Points on a hilly landscape, in no order, each with its height.
From any point a ball rolls to the lowest of the 2 points nearest to it. It stops when none of these is lower. Distance is the straight distance between rows; heights are no part of it.
q639 (h 472): [165  93 127  94  81 154 108 140 135 110 135 120 107 140 138 154 118 127
 172 155 163 141]
q528 (h 103): [151  83 117 108 112 157  85  96 121 110 158 158 139  94 157 156  83 175
 121 176 131 107]
q598 (h 180): [ 94 178 103 165 202 124 159 118  92 163 102 143 148  76 125 115 114 109
 116  76 134 134]
q493 (h 503): [155  79 128 102  84 118  82  89 164 105 149 129 130 127 176 143 101 155
 167 123 132 100]
q559 (h 511): [130  67 105 143 133  96 136  83 159  64 152 144 143 102 201 127 104 100
 168 102 111 100]
q873 (h 224): [103 149 137 152 141 118 127 103 170 188 138 109 135 144  97 121 173 125
  84  87  85  93]
q921 (h 171): [ 84 101 140 152 150 105 129  85 155 149 151 151 146 134 135 114 172 133
  43 127  58  93]
q894 (h 462): [125 105 168 128 107 176 121 142  66 107 170 137 114 122  84 142 123 110
  74 151 124 138]
q791 (h 542): [137 110 130  84  56 151 114 136 141 116 147  92 118 109 160 110 124  92
 207  84 152 136]
q407 (h 642): [105 152 105 120 150 126 200 164 121  94 114 122 109 128 132 114 153 107
 190 121 154 163]
q51 (h 597): [111 150 156  88  55 172 122 157  97 135 145 113 133 129 122 138 137 136
 159 130 157 174]
q495 (h 164): [140  93 129 128 102 152  72 112 100 102 164 144 127  87 127 138  68 102
 105 129 132 129]
q280 (h 321): [181 134 168 164 148  88 111 114 162 174 114 122 130 175  91 116 131 157
  39 156  89  72]
q704 (h 449): [154 133 175 131  99 176  88 154  79 141 152 124 102 140  83 135 125 127
  76 145 143 147]
q811 (h 507): [119  93 162 109  74 173 136 148 118 111 167 100  90 152  84 146 157  97
 110 124 103 146]
q102 (h 227): [101 177 140  93  69 159  54 121 117 193 138 112 143 119 116 124 133 139
  95 103 121 159]
q181 (h 660): [ 98 152  75 141 179 122 196 126 114 112 104 137 125  78 132 106 116  81
 174  74 131 146]
q757 (h 298): [132 127 163 119 140 101 162 140 182 129 122 110 127 203 132 144 167 162
 104 171 113 130]
q207 (h 488): [121  84 125 133 121 144 129 127 102  90 163 151 123 118 109 145 109 104
 116 124 127 132]
q20 (h 414): [161 178 175 153 154 121  84 159  95 182 101 129 130 156  88 105 140 168
  76 142 150 123]
q229 (h 232): [116 126 129 180 193  97 158 122 123 113 125 150 136 116 125 103 134 124
  46 134  98  90]
q452 (h 508): [123  75 114 119  98 113 114  80 166  89 150 142 154 111 174 127 124 135
 170 105 113 106]
q984 (h 193): [103 197 132 157 219  95 201 149 133 127  72 126 109 138  94 109 144 129
 100 126 139  77]
q75 (h 245): [ 96 183 130 152 215 114 185 146  88 119  85 135 123 119 110 110 144 118
 105 103 138 114]
q992 (h 557): [ 86 118 141  67  78 154 121  93 128 145 178 126 146 134 120 163 168 181
  87 150  95 141]
q475 (h 296): [ 88  99 119  94  74 127 114 107 161 136 159 125 142 146 142 141 156 124
 142 102  95 149]
q282 (h 489): [156  80 122  81  84 155 144 137 143  85 138 117 104 164 130 182 128 151
 177 159 139 121]
q230 (h 501): [150  84 113 106 118 148 172 148 129  72 139 132 100 157 123 200 146 161
 160 188 138 129]
q659 (h 632): [118 145 130 132 151 125 186 177 108  93 108 121  93 169 108 116 158 110
 153 142 154 163]
q888 (h 476): [119 108 155 131 147 141 147 143  76  87 149 139 111 121 105 136 127 107
 101 150 125 139]
q685 (h 268): [ 99 149 123 121 132  92 158 136 195 148 108 112 149 191 153 137 183 174
 147 142 125 141]
q4 (h 123): [ 83 179 120 177 221 111 144 101 138 178  88 134 160 100 137 127 127 138
  85  82 128  97]
q261 (h 357): [154 156 143 169 174 120 130 140 121 162 102 116 113 138 100 113 134 126
  88 128 132 109]
q533 (h 473): [148 110 146  74  79 154 104 118 118  83 143 111 111 108 156 132 119 146
 231 118 167 132]
q127 (h 528): [157  92 157 138 109 149 154 171  97  96 143 101  67 153  79 125 143  58
 124 132 121 135]
q790 (h 148): [137 144 155 111  76 169  32 126  76 157 145 143 140 105 118 141  99 155
  95 136 143 160]
q383 (h 513): [123 103 119  97 145 168 188 148 100  69 138 139 118 139 121 184 141 187
 143 190 156 151]
q729 (h 549): [106 113 141  59  52 197 116 109 108 111 184 133 125 118 107 179 136 139
 111 138 104 144]
q345 (h 187): [167  97 124 153 114 142  52 127  74 129 150 155 124  83 117 117  59  89
  86 137 147 138]
q95 (h 531): [121 129 114 135 166 124 159 156  75  86 119 155 113 102 113 111 100  96
 149 118 141 159]
q568 (h 408): [159 114 121 131 100 133  85 129 121 140 131 124 123 124 137 114  94 108
 150 130 154 143]
q252 (h 553): [113 125 162  75  75 182 106 126 121 134 167 121 132 142  95 163 155 158
  90 156 107 154]
q346 (h 524): [146  65 115 125  98 114 123 112 120  86 151 147 115 109 144 122 101  84
 173 101 135 120]
q855 (h 54): [128 190 118 178 208 103 122 105 158 201  87 129 146 116 125 126 106 143
  90 114 124  88]
q387 (h 288): [157 133 151 189 152 103 102 111 135 184 121 125 136 137 106 104 125 123
  41 137  95  76]
q129 (h 174): [108 162  80 157 173  88 129 105 163 157  99 140 172 108 171 112 104 148
 159 113 143 125]
q840 (h 514): [151  79  92 128 126  80 146  97 155  54 123 135 105 124 177 122 108  86
 188 106 119 105]
q849 (h 325): [172 155 132 175 165 115 123 126 155 196  96  91 112 142  96 121 130  88
 103 115 131  98]
q870 (h 577): [102 161 145  83  66 174 141 158  71 134 131 128 149  94 138 118 140 111
 183 100 154 172]
q447 (h 52): [121 104 124 115 107 166  79 101  99 132 151 161 151  92 134 158 100 183
  94 172 126 137]
q671 (h 185): [126 153 129 169 206  76 182 120 133 102  96 145 135 138 138 104 130 145
  53 165  98  90]
q27 (h 621): [124 140 135 112 114 147 178 191  98 113 118  98  98 142 102 111 158 105
 177 125 164 181]
q689 (h 526): [102 119  95 128 161 132 161 134  74  87 113 163 133  73 128 104  85  69
 168  96 147 147]
q605 (h 136): [134  75 119 111  84 162  84  94 121  95 177 154 134  93 145 159  86 137
 118 135 116 114]
q917 (h 664): [ 81 152 128 134 186 110 199 168  91  60 104 151 118 128 129 125 141 141
 137 159 137 155]
q384 (h 532): [145  86 128 103  75 138 120 113 140  78 155 115 101 128 170 123 112  90
 202  94 145 124]
q373 (h 200): [ 81 135 133 160 142 107 109 100 152 188 137 134 159 125 114 108 169 145
  61 101  73 109]
q428 (h 344): [118 115 137 116 112 132 125 127 148 141 145 134 129 157 131 156 153 166
  89 171 102 133]
q276 (h 110): [139 116 113 111 116  83  74 104 185 129 115 130 158 134 186 123 122 166
 193 118 147 119]
q148 (h 201): [110  95 141 176 156 110 137 103 126 135 150 153 130 129 121 109 136 124
  24 134  79  79]
q784 (h 343): [167 116 179 136 127 104 102 136 157 160 132 113 109 181  98 132 153 145
  57 166  97  89]
q157 (h 195): [129 142 112  88  64 126  96 132 152 142 116  98 141 132 156 107 141 142
 213 105 162 155]
q203 (h 663): [100 166  64 152 203 101 173 129 155 110  90 139 129  96 143 120 103  93
 168 102 133 121]
q885 (h 186): [138 140  86 168 177  86 124 108 160 160 112 153 161 119 166 120 100 134
 113 126 116 108]
q890 (h 498): [137  90 145 121  96 153 138 148 121 103 156 126 111 143 118 156 138 104
 131 140 130 141]
q871 (h 68): [125 134  98 128 130  87 109 109 157 129 108 134 169 115 188 113 113 189
 182 136 154 136]
q763 (h 385): [139 123 124 137 112 127 111 140 116 140 122 132 143 141 126 134 119 139
 132 157 143 153]
q355 (h 360): [126  93 168 117 130 102 118 106 165 152 145 116 123 180 105 135 184 161
  38 169  83  91]
q472 (h 519): [144  83  95 147 129  96 141 114 134  76 134 140 104 103 151 116  94  50
 176  86 116 109]
q511 (h 246): [111 155 147 153 147 122 161 129 165 180 108  91 120 161 100 118 192 124
  97  96 109  94]
q103 (h 153): [132 134 105 114  81 114  82 103 167 152 111 113 149 122 170 108 123 143
 196  88 145 131]
q972 (h 651): [ 99 181 100 126 187 123 200 181 113 101  72 125 100 113 110  99 133 105
 189 122 147 165]
q747 (h 425): [170 104 120 106  86 143  86 142 105 114 133 131 106  90 132 112  86  96
 178 103 166 143]
q780 (h 281): [116 116 114 112  72 130 101 103 135 155 150 117 152 113 140 119 133 113
 140  88 114 138]
q90 (h 251): [171 114 131 194 169 104  91 119 105 156 129 149 125 117 105  98  93 101
  42 141 108  84]
q259 (h 284): [ 70 136 136 111 126 110 155 125 172 147 134 137 167 168 153 156 180 187
 128 151 116 156]
q394 (h 362): [119 138 141 128 122 111 120 127 147 148 129 127 150 158 133 138 152 159
 135 142 127 142]
q330 (h 249): [113 137 119 117  99 100 150 142 190 149 108  96 135 176 153 136 182 136
 179 119 125 145]
q378 (h 527): [129 107 126  84 100 183 177 129  98  73 160 143 128 125 121 190 148 157
 152 161 143 133]
q925 (h 104): [147 111 135  97  77 179  47 106 107 138 160 138 127 101 122 149  88 165
  96 159 135 143]
q313 (h 522): [128  86  83 136 152 111 160 127  96  61 122 167 115  77 137 104  90  63
 173  95 118 127]
q827 (h 258): [ 99 166 125 113  66 146  89 115 138 182 152 103 151 116 122 106 145 111
 122  86 111 151]
q479 (h 215): [104 179 129 168 191 130 146 140  87 159  90 129 133 107  94 112 132 122
 115 100 137 121]
q717 (h 447): [155 106 136  87  89 151 113 149 105  81 140 124 100 114 131 132  98 114
 201 127 184 147]
q400 (h 657): [ 89 173  92 147 203 133 201 151  88  92  89 142 116  99 121 113 128  94
 164 108 132 151]
q150 (h 295): [ 71 119 127  92  95 117 137 112 156 150 155 130 168 140 146 140 174 163
 132 120 100 148]
q536 (h 259): [172 134  91 166 146  82 129 105 192 169  98 100 136 156 154 131  97  92
 138 106 107  96]
q333 (h 119): [131 185 135 166 213  89 204 138 156 107  80 123 122 149 118 108 115 130
  77 161 117  87]
q896 (h 541): [119 116 136  74  73 191 148 115  92  90 182 144 131  95 120 176 124 145
 144 136 127 149]
q591 (h 293): [175 156 103 156 166 108 140 128 189 193  98  80 110 152 123 126 118  87
 142 106 129 107]
q397 (h 225): [183 119  87 168 164  76 115 104 165 147 101 137 145 133 147 116  81 112
 129 138 115 105]
q643 (h 124): [150 150 102 147 153  91 106 122 154 131  93 133 144 119 169 102  97 141
 179 125 152 126]
q238 (h 118): [146 167 111 184 207  78 133 109 156 169  98 136 150 124 143 109  96 131
  77 136  95  90]
q843 (h 493): [153  91 132  82  89 143  82  96 146  77 147 131 119 115 161 155 106 160
 202 140 157 109]
q115 (h 658): [112 176 110 125 203 109 184 185  97  78  77 146 113 129 113 106 123 127
 157 158 148 161]
q260 (h 323): [136 103 140 109 141 119 149 115 184 127 127 123 139 174 146 154 147 195
  95 194 108 128]
q892 (h 191): [125 154 166 102  59 176  59 143  77 177 140 115 127 116 105 109 122 134
  91 122 143 165]
q556 (h 275): [127 146 150 146 146 102 159 136 177 159 103 112 126 182 110 130 187 155
  94 143 104 113]
q602 (h 555): [126 133 128  90  64 152 117 142  95 118 143 114 144  94 144 103 111 108
 202  90 161 159]
q953 (h 216): [163 117 133 173 146 129  70 129  88 147 137 143 123 110 103 112  83  91
  78 144 122 120]
q335 (h 515): [145 107 171 131  83 175 125 164  96 107 146 100  75 168  64 127 168  85
  89 133 126 122]
q278 (h 433): [151 166 173 137 120 147  79 167  82 163 108 114 105 137  81 122 134 147
  73 143 146 133]
q841 (h 387): [159 141 159 150 165 113 102 150 111 145 115 133 131 150 101 122 137 156
  71 156 124 104]
q334 (h 154): [ 91 175  86 170 216 118 147  95 121 150  95 150 163  80 150 123  99 124
 106  98 122 110]
q133 (h 228): [117 141 116  99  69 129 127 147 170 168 119  83 133 151 153 112 169 131
 191 100 134 153]
q449 (h 609): [125 142 147  83  86 172 146 189 106 126 128 101 109 147 115 133 158 136
 189 130 178 180]

For each start below, name the point where the ball stops.
q784 | q447
q207 | q871
q475 | q447
q150 | q871
q849 | q871
q452 | q921
q449 | q921
q729 | q921

Call two points neighbours if one is among the 2 nearest of the other. Go from one point of each pair to the other, from neighbour to neighbour, staying as low as possible. Name the highest point that can't be avoided.
q447, q333 | q475
q921, q855 | q75
q921, q333 | q229
q855, q871 | q885
